Points, in no order, along strands that fork, close into loops and pass close to each other.
Points whose rows are less than 87.4 apart are linked; no others are. Some points are linked to none.
dab: [ -5 -25  -8  10  14 -19  -3  16 -51  -4  27  25 -23 -21 -11  16  -9  -9
 -22 -13  48  -6]
Lizi: [  9   0 -19  16 -71  31  52 -57 -45  23  33  -5  -4 -15 -33  31 -32   7
  13 -14  28  23]
Vonun: [-31  -3 -15  10 -39   7  13   3 -33 -10  -6 -28 -46  -8  -9   6 -11  17
 -16 -37  -2 -26]
pifo: [-35 -19   1   9  -8 -35  25  41 -67 -14  16  25 -30  -8 -22  -6  -7  12
 -33 -27  23 -12]
Sata: [-25 -11 -30  13 -22  56   8 -20 -16 -11  18   0 -18  -9  19 -10 -32  12
  -7   7  26  -7]
fad: [ -9 -26 -16  15 -27  29 -17 -47 -62  -3   8   9 -34  -6  11  30   9  23
  31 -23  40  10]
digon: [-45 -18  11  29  36 -45  21   9 -51 -26 -13 -17 -18  42  20 -30  13  33
  14  20  38  30]
dol: [  0  25   5   1  24 -13 -15  34  19 -16  13  25  19 -15  41 -34   5 -18
 -10   0 -17  -6]
bimis: [-30 -33   4  11  43  25   6  -7   3 -29  31 -34  14  23  23 -17 -11  -2
 -29 -10  35  33]
pef: [-33  12  31  33  59 -36 -26  -7  38  -5 -20  13   7  19  34 -19   3 -18
 -36   9 -23  26]
nize: [ 28 -21   2   7   2  42 -24  18 -27  15  18  12   8  30 -21   2 -36   4
  -9  -5  56  29]
muf: [-40   2 -23  27  -5  28   8  10 -35 -38  25 -12  22  18  13   7  23  -6
   7 -10  -6   7]
pesol: [  9  48   2 -36  11 -60 -14  24 -25 -23 -22  14  -6  -5 -26  10  19 -22
   7  20 -18  -8]
sofig: [  2  40   7  14  96 -70   5 -19  30  -1   1  -2   6  16  22 -37  17  -9
  14  25 -18  41]
dep: [-36  37  40 -19  18 -53 -22  17  32 -21 -28  10  14   6  14 -50   2   5
 -15 -11 -32 -18]
Zapat: [  3 -31   9  38 -21   7  34 -11 -50   1  32  28  -7  -6 -34  45   9  25
  33   9  71 -11]
Surad: [ 57 -11  -3 -29   0  22 -13  -7  -1  36   0  19  -3 -34 -35  30 -24 -17
   0 -15  30 -39]
Sagor: [-29 -25 -23  22  -6  11  -9  54 -31 -12   2  -3 -23   6  -7   2  -3  17
  -5  -1  17   9]
beg: [-64  -8   8  25 -46  21  43  11  31 -18  23 -13  14   3   7 -41   5  28
  -4 -11 -39   9]
lofar: [ 10  48  -3 -15  40   2 -40 -17  61   2 -17 -21  -1  19  -3  28  23  -8
  31  24   3 -11]
bavaz: [ 10   6 -14  13  56 -30 -19  45  24  28 -13  -9  -4  -9  18   5  13  -9
 -27   3  11 -21]
Bogos: [ 33  28   9  -6 -11  25   9 -49  48  -5  42  17  29 -12  31  13  30  -1
  11  -4 -55   7]
Mib: [-46 -23  21  10   2 -33  -9  22  11 -12 -33  -8  17  18 -10 -16  21 -17
 -47  19 -43  -5]
ler: [ 58 -28   3 -34   4  10 -35 -25  12  19   3  13  16 -19  -5  16  25  -3
  32  19 -44   9]
zegab: [ 12 -57  13   5 -21  35  15  -6  51  11   7 -19   1 -22  10  -2  20  18
 -13   5 -35   1]
nido: [-40   7  21  10 -17 -12 -10  26  45   1  -6  -4  24  20   1 -29  -4  39
 -27  -7 -52 -29]
fale: [-50   2 -23   3 -54  15  33  14 -19   6  -1 -46 -34  -6  19 -31 -21  33
  -7 -20  -9 -10]
Dobu: [ -6 -27  24  18 -34  19  13 -27 -13  -1   1  24 -36 -30 -55  41 -30  -6
 -19 -15  50 -11]
tekir: [ 67  26  -8 -28 -37  -7  20 -33  -3  28  -5  17 -15 -49 -15  20  18 -19
  27  24 -16 -16]
Zofa: [-11 -10   5  17  -4   2  20  38 -66  -6  21 -20 -13  21 -33   6  -8  23
  10 -44  63  -4]
Kurid: [-49 -42  14   7  48  -8  17  11  23 -23  15 -15  31  25  19 -32  -4  -1
 -53 -14  12   4]
Nefeg: [ -9 -35  19 -11 -19  19   5   3  16 -43   7  16  14   2  10 -25   4  -8
 -19  -8 -28  -1]
zol: [-35 -44  13   4  50  -8   0  12  42 -14   2  12  -1  34  43 -13 -22   7
 -36   3   1  -5]
Gub: [ 30  14  -8  -9  42  -1 -41 -11  30  44 -42   2  15  20 -10  44 -11 -18
   2  19  25   7]
vaza: [  7  35   1 -39   5 -37   2 -37  36 -33   2 -19 -28 -33  -7 -18  54  -2
  43  32 -35 -18]
zomob: [-29  34  27 -29  33 -58 -11   7  52 -10  29 -31 -17  13 -15 -26  51  29
  43  24   6  -1]
tage: [-14  47  31   9  25 -47 -27  26  45 -22  10  27  13  13   9  -7  60  15
  19  23 -30  34]
sar: [ 24  -9  13 -21  45  14 -23 -22   0   8 -16  47  36   4  -4   2 -14 -35
   6  24  18  22]
rabot: [ -4  19 -11   9  35 -44 -25  57  -2  20 -39  -3   0  -5   9 -17   2  -2
 -21 -19 -19   5]
Nuz: [-14  22  75  -7  44 -60   7  -5  72   1  10  33  15  26  19 -34  51   4
  -4   1   6 -10]
buli: [ 15 -17 -19 -22 -51  42  38 -48  19  -7  28 -15   2  -1  48  10 -22   0
  17 -26 -31 -15]
pemo: [-18  -4   2  12  10  58  -3 -29 -30  -9   3 -36   8  16   5 -12  14  18
  40  -9  54   6]
dem: [ -6 -52  -5   3   6  17   1   0 -27 -12  -8 -17  15  27  -7   5  -2 -23
 -13 -11  19   5]
dema: [ -5 -10 -14  15 -26  33 -20 -14 -19  57 -21   1  -6 -21 -25  61 -29  -5
  14 -48  21 -24]
Bokig: [ -5  12  12  27  15  20  22 -14 -59 -24 -17 -39 -27  13  -5  19  46  39
  33  10  51 -28]
Zov: [ 10 -63 -18  12 -53  10  29  14  36  17  12 -16  11 -10  16   1  10  -1
   8  10 -46   6]
Bipi: [  2  37  -1 -28 -13  -2  -5 -26  39 -12 -19 -22 -33 -20   3 -15  18  -7
  23   9 -42 -23]
pibut: [-49 -66  10  30  15  -7  12  26  -6 -23  18 -11   3  37  20  -7  27  32
  -2   3   7  13]
gere: [ 12 -37 -18  28 -60  28  39 -25 -14  -5  19 -26   2  11  31  -5   7  39
  51 -14 -14  33]
kerop: [ 35  21   1 -17 -14   7 -29 -18   7   3 -29 -13 -14 -31  -5   0  18 -33
  11  -3 -15 -18]
mevuv: [-41 -28  22 -15 -14  -5  14  27 -16 -27  12 -28  30  35  -7 -52   6  35
  -7 -24  -4 -16]
virut: [-18  40   8  11  61 -73 -17   4  28  11 -19 -13  -2  27  18  -9  15 -19
 -11  23 -15  34]
topo: [ 54   7   0 -26 -35   2  -4  -7  -4  21 -27  -6 -35 -34 -36  -4 -17 -25
  -9 -17 -14  -8]
Mudus: [-27  31   2 -26  43 -45 -10   7  14   5 -17   7 -20  12   8 -41 -22  19
 -40  34   4 -19]
bitum: [-25 -10   8   1  56 -57  26  12  33 -15  -3  26   6  23  51 -20 -39   0
 -35  10  -1   5]
Foto: [  7  36  34 -16 -20 -23  24   6  61   9  35  -2   3 -21   6 -23  69  23
  50 -25 -46  -6]
der: [ 10  -7 -20 -19  -9  28  18   8  20   5  13 -33   6 -15  26   9 -17   8
 -18 -38 -29 -31]
leze: [ 12  36  31 -10   8  15 -40 -39  47 -12 -16  -4  13   2 -12 -14  46 -10
  56  32   6  29]
Veriz: [-35 -18 -11  10   5  -3   8  17 -10  -4 -20  -2   2 -19   0   0  28  -8
 -38  10 -46 -11]
befi: [ 11  13  55  10  58 -26   7 -12  62  -2   8  26  37  27  27 -23  23 -27
   7  10   1  14]
tovel: [ 28  21  29 -15  14  -1 -18 -21  52  -5  32   6  14 -27  11  15  64  -1
   4   5 -52   8]
gak: [-23  45   5 -18  34 -70 -10   5  -4  -4 -44  15   9  20  -6 -36 -12   6
 -31  48 -31   3]
Tam: [  8   8 -14 -16  57 -10 -45 -25  17   5 -14  19   0 -19  25  54  22 -24
   3  28   7 -13]
dafet: [-78 -19 -14  10  18 -31  13  25 -35 -23 -14   5   4   1  27 -40 -19   4
 -20 -12  18 -13]
nef: [  6  13  -2 -19  76 -34 -17 -31   8 -12  -8   6  10  -1  14  22   1 -31
 -36  27   3  10]
Bis: [ 19  -2 -13 -16 -10   8 -20 -24  29 -23   4  15 -19 -32  48  11  -6 -18
   5 -31 -24 -31]
tas: [  6  -7 -12  -2  -4  52 -28 -27 -34  41 -11 -20  16 -20 -29  26 -13 -22
  -2 -46   8 -13]
sonuz: [-44 -27  -8  -3  21 -56  26  18 -58  -5  -5   5   3   2   0 -23 -26  -9
 -49 -26  37 -17]
Bipo: [-11 -22 -16  28 -33  27  21  21  -2 -18  12 -26  -2  12  45  -8  18  28
  43 -32 -10   4]
Lem: [  5  57  -4 -29  64 -34 -12  16  25 -12  -5   4 -22  21   2 -15 -18   7
 -11  40  17  -2]
Pere: [-25  30   7 -11   0 -18  -5  27  23   0  19   2  -9  -2  13 -34  -1  38
 -30   7 -64 -21]
Gerif: [  4  19 -27  13 -13  39  -3   5 -20  31 -19  22   7  11 -32  48 -29 -25
  10 -11  33 -16]
mak: [ 22  19  -6 -25  10  -4 -19  -5  43  -5  25  -2   6 -20  57  13  19   7
  14 -17 -28 -30]
fuvo: [ 49 -27 -17   0   2  31 -11  -9   3  51   8  -7 -19 -30 -20  37 -13  24
  -5   0   2 -26]
Lan: [ 45  31 -14 -25 -30   7 -17 -30  24  41  -2 -29 -36 -22  13   5 -16  21
 -10  20 -29  -5]
guli: [-17  -8  -8  17 -54  16  35  20 -38 -26 -13  29 -19  13 -20  27 -26 -17
  17   1  32  -8]
fiduk: [ -3   0 -35   4 -57   0  36 -11 -31  17 -17  -7 -42 -32  -1   5 -24 -12
  -9 -39   0 -17]
Rofan: [  1  14 -15  26 -51  23  26   2 -57 -27   8 -11 -35  14  10  18   6  40
  42  -5  27   9]
sutog: [ -6 -36  20   0  12  10  -5  23  41   4  16 -25   0 -13   7 -10  27  23
 -36 -16 -40 -15]
Gude: [ -2   9   6  58 -49  18   5  -6 -40   7   4   5 -28 -14 -39  42  -7   0
  19 -31  41  23]
laruv: [-64 -20  -3  17 -23 -12  20  40 -21 -31  -4 -18 -15  30  10 -38  27  68
  27  15 -12 -10]
fonev: [  7 -31 -25  -7 -29  28 -14 -33 -53  18  15   5 -13   6 -28  76 -10  20
  -4 -13   3  10]
vob: [  9 -25 -14   2 -25  13   2  20 -35  14  23  21 -30 -13 -10  13 -10  12
  -5   3  14   8]
todam: [-26 -34   0  13  -9  -3  41  25 -44 -24 -21 -48   4  15 -27 -28  25  13
  36   3  34 -21]
gepag: [  7  60  18  -3  27 -33 -55  19  11 -15 -29   5 -11  -6  -1 -42  -7 -17
   1  10  -5  21]
puzi: [ 39  17   2 -34  32 -30 -23  -2  11 -15 -34 -18 -23 -29   0 -12  35 -28
   0  -6   4 -26]
Voru: [-24   8  -6  12   3   9 -19  44   5 -16 -14  25  17 -17   9 -50 -12 -35
 -18  -7  -7   7]
faz: [  8 -22 -24   0 -20  52 -18 -66  11  36 -18  -8  37 -11  26  13   0 -15
  19 -15 -24  -1]
tilu: [ 16  17  27 -35 -25 -31  22  -6  40 -32  11 -10   6 -25  10 -42   2   9
 -20  -5 -70 -20]
Noru: [ -1  -5   0 -17  50 -46  17  28  -8  10 -18  19  26  -4  -3 -25  -6 -33
 -39  17  17 -10]
potiv: [ 32  26   8 -13  44 -29 -43  18   2  -6 -11   6   9   4   6 -14  12 -29
   6  24   5  32]
leto: [ 12  12  17 -10   6 -34 -16  11  25 -25   1   6  14 -12  -4   1  58 -16
 -19  -3 -64  -1]
vep: [-17  32   5 -28  26 -22 -41 -11  13 -22 -20 -28 -45 -10 -13  -9  29  15
  43  23  17  17]
Tasor: [-35 -24 -10   6 -12   2  39  37 -17 -32  32 -40  -6  23  26 -22  23  45
  34  -4   7 -23]
niso: [ -1 -18 -21  42  27 -20  16   7 -23  28 -12  13  12  31  -1  25 -42 -20
  -6   7  52  37]
suri: [ 37  24   8 -45 -41 -23  38 -35  41 -11  19 -20  -1  -7  28 -14  13  -8
   6   6 -60  -2]
sefut: [ 38   3 -28 -21 -47  29  19 -42  31  44 -13 -34  -9 -14   6   9 -34   1
 -18   0 -25 -12]
Vubi: [ 24 -10  21  10  11 -13 -44 -28 -32  15   2  66  11 -18 -27  53 -42 -34
 -20 -27  52  23]
Neb: [-73 -17  -8  20  18  -2  10  29  -6 -21 -29 -32   8   1  30 -29   8   4
  -1 -24  13  -3]
noze: [ 42   6  -3 -25 -39  14   9 -59 -16  36  11  39 -20 -39 -35  55 -20  -5
 -15  15   3  -2]
zana: [  2 -24 -21  13  41   2  -3  28  -7  16  14  10  17 -12  17  12  14 -28
 -16   5  16 -23]
baviv: [ 15  27  31  10 -23   2  40 -25 -64 -16   4 -17 -36  -3 -23  19  18  47
  34  12  60 -19]
nuko: [-13 -39  -9  24  43 -12  18  24 -15   7  -3 -15   2  60  16  -6 -40  -1
  -9   9  42  33]
toko: [-10 -21   9  14 -49  20  43 -17 -34   2 -15 -63 -35  22 -20  -9   9  49
  37  27  13  14]
Gepa: [ 16  48  11   9 -39 -20  -7   2  57 -17  -9   1  -2  -2  18   4  35   8
  40  11 -67  15]
luvi: [-15 -21 -26  17 -10  28 -25 -36 -46 -18  14  27 -27   7   6  42 -19  -2
   0   5  47  16]
dapa: [ 23 -11 -10  16  32  12 -33 -21 -31  17 -17  60   4  -6   1  28 -37 -30
  -7  10  40  29]
goni: [ -8 -35 -15   3 -35  35  33  -1  -3  10   4 -52   1   7 -32  -5 -12  12
   2   9 -14  -1]
lifiz: [ 12  -9   4  10 -32  17  40 -31 -47   3  29 -15 -31  -8 -24  33  -6  35
  30  -9  68 -19]
ruv: [ 23 -64 -18  17 -52  25  26   4   6  30   6 -38 -18  -4  -3  17 -11  30
  13   9 -21  24]
zilat: [ 35 -23 -30  -3 -66  28  45 -29  -8  36   1  13  10 -28   8  26 -30 -31
  18  18  12   0]
rodas: [-37  -6  -8   2  20 -45   6  34 -43  19 -28  15   5  25 -20 -42 -55   0
 -41 -12  28   5]
Befup: [-62 -12  31   8 -33  10  16  25  -7 -46  24  -8  31  36   0 -43  16  24
 -11 -27 -40   6]
Buv: [ -8   9 -22  30 -12  25   0  43 -58  -9  22 -20 -20  14   5   3   2  37
  19 -14  53  21]
pep: [-30  -7 -16  32  37  24  15   2 -31 -15  -1 -31  -7  28   4 -17 -13  16
  28  -8  67  -4]
muki: [ 17 -31  10   1 -25  41  -7   4   8 -17   5  11  58   3  11  -1   7 -31
  31 -42 -17   6]
nen: [ 21 -13   9 -11   9  28 -23  10  47 -18   2   1  57  26  10  23   2 -14
  12 -24 -12  -9]
bev: [ 32   0   5  -3 -38  51  -8 -25  31  -2  23  17   9 -11  18 -29 -19  -7
   4  16 -35  33]
dones: [ -4  44  38 -19  31  -4 -27 -38  57 -22  34 -11  17   5   1 -15  52   9
  49  31  16  13]
mek: [-12  -5   4  16  -9  28 -15 -16  50   6 -33 -18   1  -4  12  17  21 -25
  -3 -24 -39  -4]
sunul: [ 24  -1   1  18  54 -60   7   8 -10  21 -12  46 -16   6  -7  -3 -42 -34
 -33  39  24  32]
zoz: [  9  -7  18  14 -29  36 -22 -22  50 -16  27  36  39 -10  26  10   6  -3
   9   3 -37  16]
vafel: [-12  -2  33 -20  34 -14 -14   8  66 -25  27  16 -12   9  19   8  30  27
 -14  25 -32  -1]
tilif: [  0   5 -12   3  18 -12 -11  17   8   3 -43  16 -13  19   3  13 -36 -13
 -30   4  12  -1]
fipi: [  0  16 -13   0  -4 -13  24  19 -14  17 -15  34 -15 -18 -32  44  -2 -30
 -37  15  17 -32]
fusa: [ 37  38 -24 -17  -9   9   1 -26   4  14   0  18 -16 -43  -9  -4  29  -3
  19  62 -15  -7]
Ped: [ 20  -9 -16  -9 -10  24  -9 -40 -21  33  15  42  -1  -1 -32  69 -29   7
 -20   0  11  -9]
Busi: [ 36  62  22 -29   2 -50 -27  30 -13   2 -16  18 -23   2 -40  -2  -1 -12
  20  17  23  12]
duzi: [ 50 -16 -15 -14 -35   4 -10 -26  28   6  -5  -3  30  -5  20  33  25  -8
  23  -2 -67   9]
rilok: [ 46  -3  14 -44   5   7 -34 -28  50 -19   2  -1   3 -15   1  -4  36  -5
   7  30 -45   2]
vezo: [-34  53  70 -14  40 -70   6  -8  58  -7  -9  10   4  26  -7 -12  75  17
  23  -2  11   5]
sisod: [ 37  18 -11 -28  35  35 -37 -27   7  21   7  29  54  -4  -6   6   0 -28
  20  19  -9  -5]
lato: [ -4 -16 -15  16  64 -27  23  39   2  12   6  18  37  17  19 -11  -7 -31
 -21  16   9  13]
zugo: [ 30 -14  13 -27  20  -6  -6  11 -21   5  14  16  -4 -15 -17  19 -27 -13
 -34 -15  42 -20]
tiko: [ 48 -11  -3 -16 -43 -13  43  -8  30   1  -6  -8  22 -34  36 -26  -1  -9
  10  -4 -47  -1]
Fem: [ 24  -9  -9 -12  -4  28 -50 -13  -5   1   8  19 -12   7   3  18  -9   6
 -15   9 -25  24]
Vika: [-12   5 -22  19  -8  38  17  -4   1 -27  26  -5  33   6  15  19  16  -6
 -14  -6 -45 -17]
Refup: [  9 -22 -13  14 -46  54  -2 -33   9   2   6   6 -20 -13  16 -14 -39   0
   7   0  -8  17]
gosog: [ 38  37  -5 -30  18  27 -18 -35  23 -12  -4  18  32  -4 -21   0  20 -15
  54  51   2   7]
ber: [-10  -7  -3 -18   9 -38 -14  45 -13  -8 -23  -6  28  12  -4 -68 -18   9
 -37 -15 -28 -35]
rimuz: [ 18 -28 -28   9 -69  27  45 -31 -24  19   7 -26  -2  -7  24   4  -2  19
  41 -15  28   5]
bab: [ -1 -10 -10  31 -29  51  19  -9 -39  18   9 -56 -17  15 -26   5  11  35
  21   4  16  13]
pidad: [ 38 -28 -25  -4 -71  27  21 -20 -44  16  18 -19 -13  -6  10  -1 -21   9
  15 -41   6  37]
komov: [-16 -31  -6  27  15  36 -35  -5  17  15 -32  -8  27  -9  28   8   9 -34
   3 -18   2 -11]
vode: [ -9 -43 -20  24 -42   5  20  16   9 -23   8 -23  -2  -4  21   4  16 -13
  15 -23 -25 -11]
gebuv: [ 65  19 -27 -10 -11   6 -10  10  12  48  12  -7 -34 -36  -9  18 -15  25
  -5   6 -18 -13]
vuzut: [-10 -12   6  32  10 -21  29   8 -43  12   1  21  10  20 -24  43 -21 -18
  12   1  85  14]
fim: [ 40  -3  -7 -15  72 -17 -26 -32  -1  13   1  19  27   5  18   1 -18 -47
 -19  25  28  20]
viru: [-25  17  46  -6   7 -36  -4  15  69  -7 -10  -8   9  12   9 -17  22  16
 -14 -25 -42 -27]
botim: [ 22  -4   0 -16 -40  -2   9  15  17  12 -16 -18 -26  -2 -20 -17 -12  -3
 -18  -7 -37  -5]
goraf: [-21 -27 -22  17  56 -24  37  -5 -42 -11  15 -16  14  62   9  -2 -34 -18
 -24  15  10  30]
Vomi: [ 41  24   8  -7 -42   3 -16 -18  72   3 -10  -7  14   9  18  32  17  -5
  34  -1 -71  14]
duvu: [ 21 -23  -2  -7  40  13 -18 -15   1  26 -23  -7   5  20 -29  40   1  -6
 -34  22  13   1]
rap: [ 17 -20 -27   7 -54  39  21 -49 -38  45  24  -7   3   8 -28  42 -25  22
  20  -6  -6   9]
noz: [ -7  19  -4   4  37  13  10   3 -45   4  23  -1   6   3 -22 -22 -23 -18
 -49  -1  15   5]
bof: [ -9  52  51 -19  11 -44  12   0  45 -13  19 -12   9  -7 -11 -24  74   5
  38  -6 -47   4]
Bifun: [-40  10  -4  13 -28  -3  -3  44 -63  -5 -13  -2 -13  19 -30 -17 -17  25
  -8  13  14  20]
fivul: [ -8   6  -7  -7 -44   5  14  28   6   4 -40  -4 -32   0 -21 -18 -45  14
 -30   3  -6 -12]
Muza: [-10  -2  26  -8 -35   7  28 -22  44 -24  29  -4  27  -4  10 -20   1  -6
 -26 -24 -56  -6]
nuza: [  3 -18   7  -1 -15  17  33   5 -40   7  28 -18 -12  -6 -34  18 -21  12
  -2 -37  58 -39]
nepug: [ 29  17  17 -37  31  -6 -25  -4  47  -9  18  -2  -8  -5   3 -15  28  24
   9  45 -18 -13]
Roku: [ 16  10 -42  -1 -39  10  10  -3  -2   3  -9   2 -38 -47  32   5  -6 -17
   1 -32 -31 -14]
Gubob: [-38 -26  -9 -19 -29 -24  17  31 -49 -16   2 -10 -37   3 -19  17 -29  16
 -26 -42   9 -22]
durim: [ -3   1 -27 -13 -40  16  46 -23  28  13  14 -37  10  -2  29 -12 -26   6
  -8  -8 -31 -11]
rig: [ 19 -35 -13   1 -26  49   2 -21  -3  11  -8   0  41 -11  -8  10  14 -35
  24 -12 -14 -14]
gego: [ 27 -11 -14  -9  -6  61 -31 -44 -11  64 -28  10  26 -27 -19  27 -10   1
   8 -18 -16 -11]
kubu: [ 18  44  14  -7  37 -32 -30  25  31  -8   2  -7  16  10   1 -14  47  -5
  34   4 -14  30]
Gana: [-14  -2 -10  33  -7  21  18  40 -24  35 -33  -9   1  12 -43  32 -10 -18
   6   1  47  -3]
gepi: [-10  -7   9   8  13   7 -26  22   2 -27  14  14  23  32  11  -3 -26  -7
 -33  -3  -3  42]
tun: [-10 -37  -6 -22   7 -19   1  48 -21 -22   2 -13  17  11 -19 -49 -16   1
 -23 -16   9 -10]
meto: [  4   1  22  10 -39 -11  19  39 -36 -10 -18  44 -17  -9 -40  26 -40 -10
 -11 -16  35 -15]
degi: [ 10  -8   8  33 -67  -5  20  35 -41  10   9  15 -28 -20 -42  42 -19  15
   2 -35  41  -7]
tefog: [ 20 -42 -17  12 -39  54   8 -22 -20  28  -4  18   1 -29  -8  26  -4 -15
  26  -8  23  -9]
funi: [-19  -4 -11   7  20  62 -22 -27 -38  -8  13  -5  25  31   3  15 -11  11
  16  -8  31  17]
mido: [ 23  39  -1 -39 -21 -56  -6  15   1  -9 -16  10 -46 -31  -8 -39  13  14
   5   6 -40  -8]
fosav: [ 21  29  -6 -16  39  18 -37   5  58  13 -25  13  21  29   5   6 -11 -12
  14  29  12   1]
Migev: [ 14  11  -2 -23   2 -32  20  39 -13   7 -21  26  -4 -16 -37 -10 -13 -22
 -31  17   9 -36]
raf: [ 16   8 -24 -17  -8  14  17  47 -17   6  22  11  21   9 -31   6 -18   9
 -25  16 -28 -15]
zuda: [ 44 -10 -34  -6 -50  25  21 -37  -3  64   8  22  26 -27   9  23  -6 -11
  28  21 -31  11]
puf: [ 33  57 -11 -28  14  -6 -33 -13  17   4 -12 -17 -34   2 -12  21  15  11
  33  34   5   2]
Zizam: [-36 -10  42  21  34 -40  -2  28  35  -7 -12  20  29  19  -5 -27  13  -9
 -32   6 -24  18]
mef: [-33  68  24 -34  27 -58 -32   7  37 -24   1   4  12  -2   7 -53  21  32
   4  15 -21 -10]
bur: [ 61   5 -25 -36 -25  25   3 -54 -26  39   8  37   5 -40   4  26 -14 -17
  18  15 -19 -22]
kup: [-20  19  28  50 -23  -2   7 -10 -40  -5   2  -5 -10  -5 -40  41 -15  22
  28 -53  86  -2]
pake: [-14   9   2  42  26  24   3  -4 -49  37  31  -3 -13  15 -19  36 -29  12
 -14 -42  72   7]
dizek: [ 10  17   6 -23  40 -18 -12  14  44  -6 -19  -2  -5  28   2   8 -24 -20
 -11  35  14 -19]
kurog: [-24  -5   4  22  51  14 -12 -23  -3 -22  26  12  37  22  19  -6 -15 -14
 -39  -1  10  44]
mog: [  2  48   6 -24  40 -55 -12  31  10  -1  23 -22  -3  12 -25 -18  38  -1
  29  42   4  21]
papeg: [ 10 -27  26   6 -22   4 -34 -24 -15  17 -24  33 -21 -25 -44  39 -16 -23
 -19 -33  48   9]
lun: [ 19   1 -26 -17  -1  38 -32 -28 -27   3   8  38  25  -1   4  30 -16 -13
  18   6 -28   4]
vupu: [ 14 -29   9  -6 -20  44 -42 -56  47  10 -23   2   9  -9  13  24   2  -7
   6 -16 -32   5]
zasig: [-21 -24 -23  33  16  38 -15 -39 -43  -3   6  19  23  14  21  12 -14  -5
  15   3  68  27]
daded: [ 17  21 -14  -2  12  -9 -23   7  -2  19 -12  25 -32 -18 -15  40 -13 -16
 -11  19   7 -11]
Situp: [ 27 -47 -32   7 -18  32  -5   8 -28   2  50   3  -4 -21  22  16   3   9
  10   0 -10  13]
lofuv: [ 26   8  16 -20  17 -13 -24  24  -6   1 -25  10 -21 -43  -4 -45  12 -18
 -10  -2  29 -18]
sesi: [-34  -2 -18  25  30  15  -7  20 -40  28   4 -30 -13  10  -3  -5 -35  12
  -9 -17  72   2]
leli: [-21   6 -14  13 -42  29  28   2 -52 -24  10  -7 -11  22  -4  13   1 -16
  28  -6   6  11]
nezat: [-38  10 -20  27  50  25  23   8 -34  10  -2 -10   4   9 -12 -14 -40 -16
 -38   3  56   5]
bofun: [-28  17   9  28  32  -7  18   1 -52 -37  -7 -33  -9  31  12 -15  27  22
  24   3  49   2]
Neseb: [  6 -26  -4  -9  -1  -1 -26   6   5 -34  15  27  -5  -1  -1   2 -13  -9
 -35   1 -20  18]
vike: [-44 -39  -6  20 -28  14  35   3 -13   6  -4 -32  -8  -8 -16 -10  27  17
 -17  24 -35  -2]
foti: [ 10  12   6 -25   1 -41  -2  19  -6 -12 -25   4  -9 -18 -15 -27  40  -6
   0  12 -54  -9]
zavu: [ 11  46   9  -1  44 -53 -13   0 -20  22 -24  33 -20 -16 -15   3 -38 -22
 -45  23  34  11]
tos: [-61   4 -17  28 -61  15  37   7  -2 -20   3 -20 -11  -5  24 -48  -5  35
  25   8 -20  -7]
Kem: [ -1  48 -14 -17  14 -24  -8  45   2   4  15   1   5   8  -7  -9  -8   6
 -39  14 -43 -15]
ver: [-33  47  46 -38  15 -50 -10 -11  45 -15  11 -25 -12 -14 -15 -42  45  36
  26  -2 -36 -17]
Soz: [-34 -48   2  20  35 -34  15  29 -21 -17   8 -12  -9  35  23 -21 -18  31
 -15  -2  23  36]
gifar: [ -1  12  34   0  29   7 -10 -12  67 -17   3  11  51  19  23   1  17 -18
  -2   4 -22 -14]
katu: [ -1 -38   9  12  17  19 -17  28  48 -22   2  -4  27  28  40  15   1 -17
   9 -42   9   7]
kivaf: [-13  52  14   2  25 -59  -4  11 -20  -7 -32  26 -11  -3 -27 -20 -14 -27
 -52  37  -4   2]
Ronog: [ 35  40  13 -15 -21  31  -7  -8  28 -16   6  20  12 -19  13 -27 -20 -24
  24  14 -23   2]
pum: [ 10 -22   0  -1 -19   9  -6  34   2  -8 -20  12 -18 -50   8 -49 -11 -23
  -8   1  -1 -17]
sinor: [-62 -10  15  42  15   0  13  46  24  -3 -13 -15  39  21  16 -27   8  -5
  -6 -39 -12 -13]

How many points has the smallest loop of links through each point below? Write none if it is on no loop.
sisod -> none
rilok -> none
beg -> none
Bipo -> none
Voru -> none

A tip is a point with one link. Name the tips that can be reached along the links from each point below, in the order of the rows.
nef -> Dobu, bitum, Tam, dones, tiko
vike -> sofig, sutog, laruv, toko, pidad
nido -> tage, Foto, gepag, raf
kivaf -> rabot, vep, sunul, duvu
topo -> dol, vaza, fivul

Name the points in between on the shortest way along the links from the first point to the second, in order.
tos, Zofa -> fale > Vonun > Gubob > pifo > dab > vob > Sagor > Buv
bofun, dab -> Bokig > baviv > lifiz > nuza > Zofa > Buv > Sagor > vob
gak, zana -> Mudus > Lem > dizek > tilif > daded > fipi > Migev > Noru > lato
Bis, kup -> Roku > fiduk > Vonun > Gubob > pifo > dab > vob > Sagor > Buv > Rofan > leli > guli > meto > degi > Gude
gosog, zol -> sisod > lun > Fem > Neseb > gepi > kurog > bimis > Kurid
